Points, in no order, along strands that fork and pass close to each other.
(in the rows, 128 means zero)
Points whose rows are less than 127 apart are linked; no others are. Some points are linked to none.
fevi: [ 91 127  88 134 139 129 129 136 129 151 146 178 108 127 126 146 150 136
 174 149 141 137]
Pil: [166 113 155 152 214 143 140 122 168 119 126 122 164 129 107 119 165 113
 130 100 201 111]
voge: [138 164 102  91 141 131 131 125 128 100 167 142 126  49 134 124 141 109
 136 122 118 156]
Lakep: [118 158 142 126 151 123 134 148 127 109 160 168  69  77 139 103 161 124
 119  92  96 123]
betag: [ 77 158  72 150 108  90  75 153  85 151 156 158 170 163 121 151 140 159
 135 110  97 140]
fifen: [163 133 120 102  79 151 104 145 132 118 168 103 125 131 175 114 148 110
 123 130  37 115]
sos: [ 94 145 105 146 148  75 111 139 108 122 140 172 143 101 115 163  92 117
 212  93 201 134]
lolap: [ 79 163  69 129 104 139  92 131 123 160 151 186 160 123 137 155 162 145
 175 139  85 122]
Bife: [177 177 169 109 156 206 104 135 105 105 133  85 122 167 108 101 103 179
  68 163 112  60]
bude: [122 111 130 108 149 162 105 162  93 161 196 140 163 133 148 136 165 143
 128 135 182  86]
fot: [143 125 145 144  50  88 102 120 126 138 102 136 117  97 112 116 165 138
 128 103  79 138]
lusi: [155 130 116 109  70  87 120 161 125 107 105 167  74 127 152 101 108 135
  89 158  45 145]
baki: [136 131 106 145  84 103 127 113 122 146 124 144  88 121 152 138 156 114
 197 180  98 141]
sogod: [133 168 118 148 116 100 122 128 169 138 133 127 126 149 116  84 167 148
 131 126 120  93]
vafa: [ 67 110 112 133  83  77  98 129 120 193  89 169 111 133 103 149 113 143
 135 149 102 131]
femuv: [154 121 111 125 132 110 150  76 154  92 121 138 103 158 127  95 162 174
 119 145 130 130]
Moke: [113  86 121 139 140 150 103 101  98 112 180 122 167 119 167 136 129 156
 147 117 198 126]
Gilin: [ 88 123 103 101  88  81 104 159 146 139 104 141 127 132 132 122 104 107
 101 142  58 143]
vap: [118  96 136 190  75 167  93 155 100 189 148 126 114 149 142 154 107 167
 127  89  75 117]
govod: [191  90 141 128 117 103 175 110 144 105  76 107 114 156 114 120  98 161
  61 111 104 151]
Gul: [ 98 101 139 125  89  81 101 154 120 151 157 125 118 144 117 146 138 103
 167  71 149 103]
Bab: [142 120 131 116  99 110 164 117 154 113  70  95 103 153 108 148 117  63
 156 147 107 163]
parum: [156  85 146  59  95  81 174 101 108 146 113 125  83 156  88 128  84 101
 129 166 153 160]
redu: [ 70 131 112 154 139 167  90 138 166 164 170 114 166 126 125 144 137  80
 136 100  95 125]
terib: [143  92 122 171  57 123 116 166 122 162 111 121  94 123 158 145  70 137
 117 123  72 145]
tama: [111  98 130  97 101  66 161 142  90 138 125 122 101 144  89 126 147 105
 124 155 146 159]
ret: [106 153 124 118 168 135 124 123 185  78 143 102 141 134 118  97 113  85
  87  78 130 146]
Nopu: [145 134 126  99 212 176 170 152 142  97  91 176 157 131 156 146 159 157
 119 168 163 120]
Kedu: [141 136 109 130 112 155 125 150 190 177 115 119 157 132 144 127 104 142
  89 152  88 115]
vabo: [106 131 113 136  81 158 140 165 130 108 129 115  93 122 157 153  66 141
 140 104 114 136]
depi: [115 158 144 164  93 182  71 116 121 124 133 105 132 149 164 122 147 132
 188 123 126  76]
Sodor: [109 126 126 133  92  88 138 124  91  98 115 126  94  87 147 138  63 147
 154  98 129 150]
gikom: [231 133 138 157  82 162 124 124 165 112 100 104 112 155 122  90 133 140
 102 108  67 123]
nub: [152 108 155 104 134 104 152 164 134 118 104  85 182 143 124 130 196 110
 114 116 176 100]
kimap: [176 128 150 159 111 105 156 133 176 128  71 123  85 141  94  91 124 127
  78 116  64 144]
kipod: [192  83 153  80 124  86 175 107 130 140 139 105  87 113 140 142  99 105
 127 144 116 130]
leza: [145 120 137 118 136 115 183 106 106 151  97 163  55 105 137 145 134  97
 117 199  83 162]
Lanip: [ 98 121 111  95 148 140 161 131 161  81 106 114 136 144 106 122 108 121
  55  99  90 157]
guko: [187 134 123 106 116 146 144 141 164  91 132  95 103 164 135 125 160  97
 111 118  57 123]
tadur: [ 92 102 115 104 142 120 193 154 120 126 106  97 123 140 124 152  69 113
  68 138 134 186]
ludu: [ 69 152 105 174 144 141  66 132  99 144 167 141 163 176 132 109 153 182
 134 107 135  94]
dopag: [111  78 153 143 131 203 122 116 114 138 149  95 148 112 181 161 122 126
 129 119 155 105]
sabi: [120 163  91 166  78 129  98 138 133 139 136 103 150 167 159 153 121 128
 209 122 114 106]
dapib: [ 99 110 121 170 114 124 164 107  94  85  83 115 105 109 148 145 117 148
 140 132 138 195]
ruf: [117 130 129 207  96  78  90 105 109 147 118 128 134 120 120 102 123 179
 104  83  90 134]
dozan: [ 96 119 125 175 113  71 143 102 121 196 103 157  80 119  98 136  70 147
 139 149 117 165]
sepa: [187 128 128  50 130 163 147 107 194 127 102 129 167 151  98 149 123 127
 100 109 109 104]
nes: [ 98 127 126 136 151 162  85 121 167 105 136 135 160 170 118  92 133 147
 151 128 210  89]
voz: [149 185 136 133 148 165 117 145 157 130 133 105 133 146 119  85 125 153
  88 133 112  94]
tigo: [129 174 121 104 171 134  97 114 139  94 173 155 140  71 152 106 107 129
 165  95 169 108]
pude: [132 135 114  78 132  87 117 109 129 138 150 150 136  59 162 138 122 123
  99 172 107 137]
Zep: [ 97 135 127 161 168  90  86 125 118 111 112 195 151  92 158 121 130 120
 186 139 196 121]
doba: [190 137 134  72 145 127 153 105 128  68 145 129 136 117 154 134 111 153
  95 105 132 118]
safoz: [134 115 107 140 145 155 181 147 146 172 168 114  89 117 102 151  98 139
 132  93 148 154]
kot: [ 94  89 131 169 148  90 116 173 101 154 164 112 144 156 166 162 135  80
 163  94 144 105]
tov: [128 150 110 167 129 150 155 126 121  87  79 117 150 113 160 130 158 166
 104 154 117 156]
Sot: [ 78 134 152 161 172 155  73  98 158 121 170 130 136 133 109 103 130 107
 113  73 123 120]
Fadaz: [129 113 115  87 167 107 163 104 162  92  85 137 139 135 134 143 114 101
 120 147 179 141]
Kip: [175  86 114 108  71 130 130 104 116 134 142 128 123  87 128 132  76 130
  93 189  80 198]
luz: [140 125 127 132 138 159 135 140 136 154 136  97 203 130 150 126 194 142
 110 143 159  99]
kagem: [105 100 128 108 108  98 137  81 105 123 110 142 110 120 159 144 141  78
 191 197 147 155]
lolu: [181 104 149  80 169 159 132  94 157  94 126 102 193 174 129 132 158  99
  90 114 119 108]
tamoz: [152 147  87 117  71  78  97 137 121 149 174 130 124 144 118 134 112 141
 185  91 125 111]
Girot: [ 87 168 137 150 129 161  69 141  82  95 170 113 134 160  93  77 170 156
 102 107 137 100]
ponif: [142 129 152 173  81 177  84 130 128 166 139 134 112 151 146 100 117 196
  87 133  71  80]
Zerab: [150 117 151 144 190 116 164 118 182 136 135  98 129 124 103 110 131 105
  78  96 142 119]
zige: [149 133 142 126  53  88 145 148 107 166  63 130 113  80  82 139 122 103
 137 144 105 164]
Guf: [154 108 123 112 144 123 166  65 162 101  98 141 130 103 103 137 139 134
 111 144 140 184]
zimuv: [127 152 100 151  78  56 120 136  48 167 126 114 141 117 100 153  96 125
 164 133  84 175]
lafim: [124 157 132 126 172 226 158 171 152 122  99 137 138 132 136 146 173 128
 110 136 129 108]
fer: [131 131 158 122 179 211 145  91 170  99 103 148 109 136 122 131 160 127
 114 117 116 132]
Bapi: [127 105 157  84 152 100 177 113 103  75  56 143 126 115 115 138 129  95
 153 168 196 174]
vami: [ 98 147 167 136 179 197  55 159  63 127 184 129 155 132 107 117 159 145
 129 114 174  78]
Noviv: [164 136 118 126 135 138 169 159  91  71 155 119 108 121 133 117 138 174
  79  90 136 153]
daf: [ 97 130 125 111 122  87 152 134  82 174 130 116 118  71 120 147  66  47
 149 172 116 167]
nud: [126 136 103 153 113 132 158 131 129 162 155 124 115  96  78 125 128 139
 101 120 103 199]
Lazip: [ 99 123 118 127 178 121 165 155 170 160 144 150 109 127  87 123 132  99
 109  95 166 148]
Ribok: [151  98 144 129 119  66 157 111 136 168 145 102 131  83 141 136 106 101
 169 141 163 117]
geko: [127 171 183 125 133 206  81 121  83 107 117 115  94 141  90 104 136 173
 124 169 140  48]
dirid: [129 122 131 149 125 109 121 105 159 188 135 128 144  79 145 149 108 130
 127 139 120 115]
lera: [149 111 110  96 134  99 188 153  78  82 140 111 105 133 122 132 161 136
 124 127 168 160]
zom: [143 141 172 127 182 163 146 113 121  75 137 150  98  94 124 102 187 150
 115  85 138 109]
bopu: [106 141  84 165 112  49 125 133  98 184 139 103 171 129 119 160 131 101
 188 127 134 152]
peten: [ 93 131 180 165 142 204  72  92 120 114 124  98 117 172 138 103 125 150
 137 141 143  64]
lasop: [ 88 128 147 112 130  93 134  73  92 158  93 135 126  75  96 130 104  57
 172 179 152 172]
Vol: [194 106 110  80 113 150 169 134 172 148 108 125 148 139 145 149 120 141
  94 170 105 124]
refe: [107 133 124 111 135 165 145 181 140 109 104 117 139 125 170 145  89 132
 155  88 176  93]
bikip: [160 144 126  74 132 107 148 172 137 108 115 140 120 136 142 127 195 112
 168 119 171  93]
ninol: [133 140 195 101 209 217 103 122 124 101 128 115 120 187  93 103 162  98
  86 134 148  73]
kep: [ 55 122  94 117 113  51  93 121  96 149 130 158 159 146 143 153  99 155
 137 131 126 122]
Dozo: [ 80 122 150 165 186 107 112 165 120 126 143 138 132 157 156 119 159 104
 129 105 163  82]
navol: [ 86 153  89 192 114 105 106 100 144 138 120 123 155 155 100  98 137 175
 139 104 146 127]
kekes: [147 127 143 172  98 167  91 106 120 111 165  91 125 120 166 124 161 116
 151 111  75 125]
votu: [107 133  82 121 120  62 109 129 114 116 136 114 177 116 124 134 108  86
 190 122 195 151]
fati: [133 107 117 155  80  58 124 103  86 166 129 126 117 114 110 119  84 128
 103 173  77 192]
Vezur: [105 116 142  77 135  98 157 115 122 144 122 152  77 103 126 135  82  59
 117 172  84 181]
niz: [212 143 148 125 163 173 177 107 133 109 103 144 121 123 132 142 118 195
 100 116 116 105]
luro: [121 126 183 118 196 222  92 172  96 111 156 116 144 163 125 121 132 127
 120 158 197  62]
Labep: [ 84 103 124  94 117 129 116 132 165 102 107 132 147 136 136 122 109 122
 145 123 174 104]
Suk: [160 150 139 118 189 196 118 103 176 103 134 158 167 139  98 101 152 151
 137 135 210 111]

Follow the links from the first point to the second, and from the first to the third. Name the last point that the two ways share.
lolap / kekes / safoz -> sogod
sabi / lafim / Noviv -> dirid
Dozo / terib / tadur -> Labep
bude / Sot / fifen -> sogod

A fork is a point with three links. Follow the links from the first point to the second and name the forks in between, in order.
leza / tadur -> betag, ludu, navol, sogod, Fadaz, Labep, Zerab, ret
Moke / vabo -> bude, vami, ludu, navol, sogod, Fadaz, Labep
Dozo / Girot -> depi, voz, sogod, navol, ludu
sepa / Kip -> Kedu, voz, sogod, navol, ludu, betag, vafa, fati
votu / nub -> fati, vafa, betag, ludu, vami, bude
bude / Lanip -> vami, ludu, navol, sogod, Fadaz, Labep, Zerab, ret
Suk / fer -> Labep, Fadaz, sogod, voz, Kedu, dirid, voge
voz / bikip -> sogod, navol, ludu, vami, bude
vap / Vol -> vabo, Labep, Fadaz, sogod, voz, Kedu

Name the points in between on the shortest way along the links from the first point to the second, in order.
Vol / Sot -> Kedu, voz, sogod, femuv, Guf, Fadaz, Labep, nes, Suk, Pil, Zerab, ret
Zerab / Vezur -> Pil, Suk, nes, Labep, Fadaz, Guf, femuv, sogod, navol, ludu, betag, lolap, fevi, baki, kagem, lasop, daf
Lakep / zige -> voge, pude, dirid, Kedu, voz, sogod, navol, ruf, fot
betag / Gul -> ludu, navol, sogod, voz, Bife, geko, peten, depi, sabi, tamoz
Zep / niz -> sos, votu, bopu, zimuv, fati, dozan, vafa, kep, betag, ludu, navol, sogod, voz, Kedu, dirid, Ribok, kipod, parum, tama, lera, Noviv, doba
bikip / fot -> nub, luz, bude, vami, Girot, ludu, navol, ruf
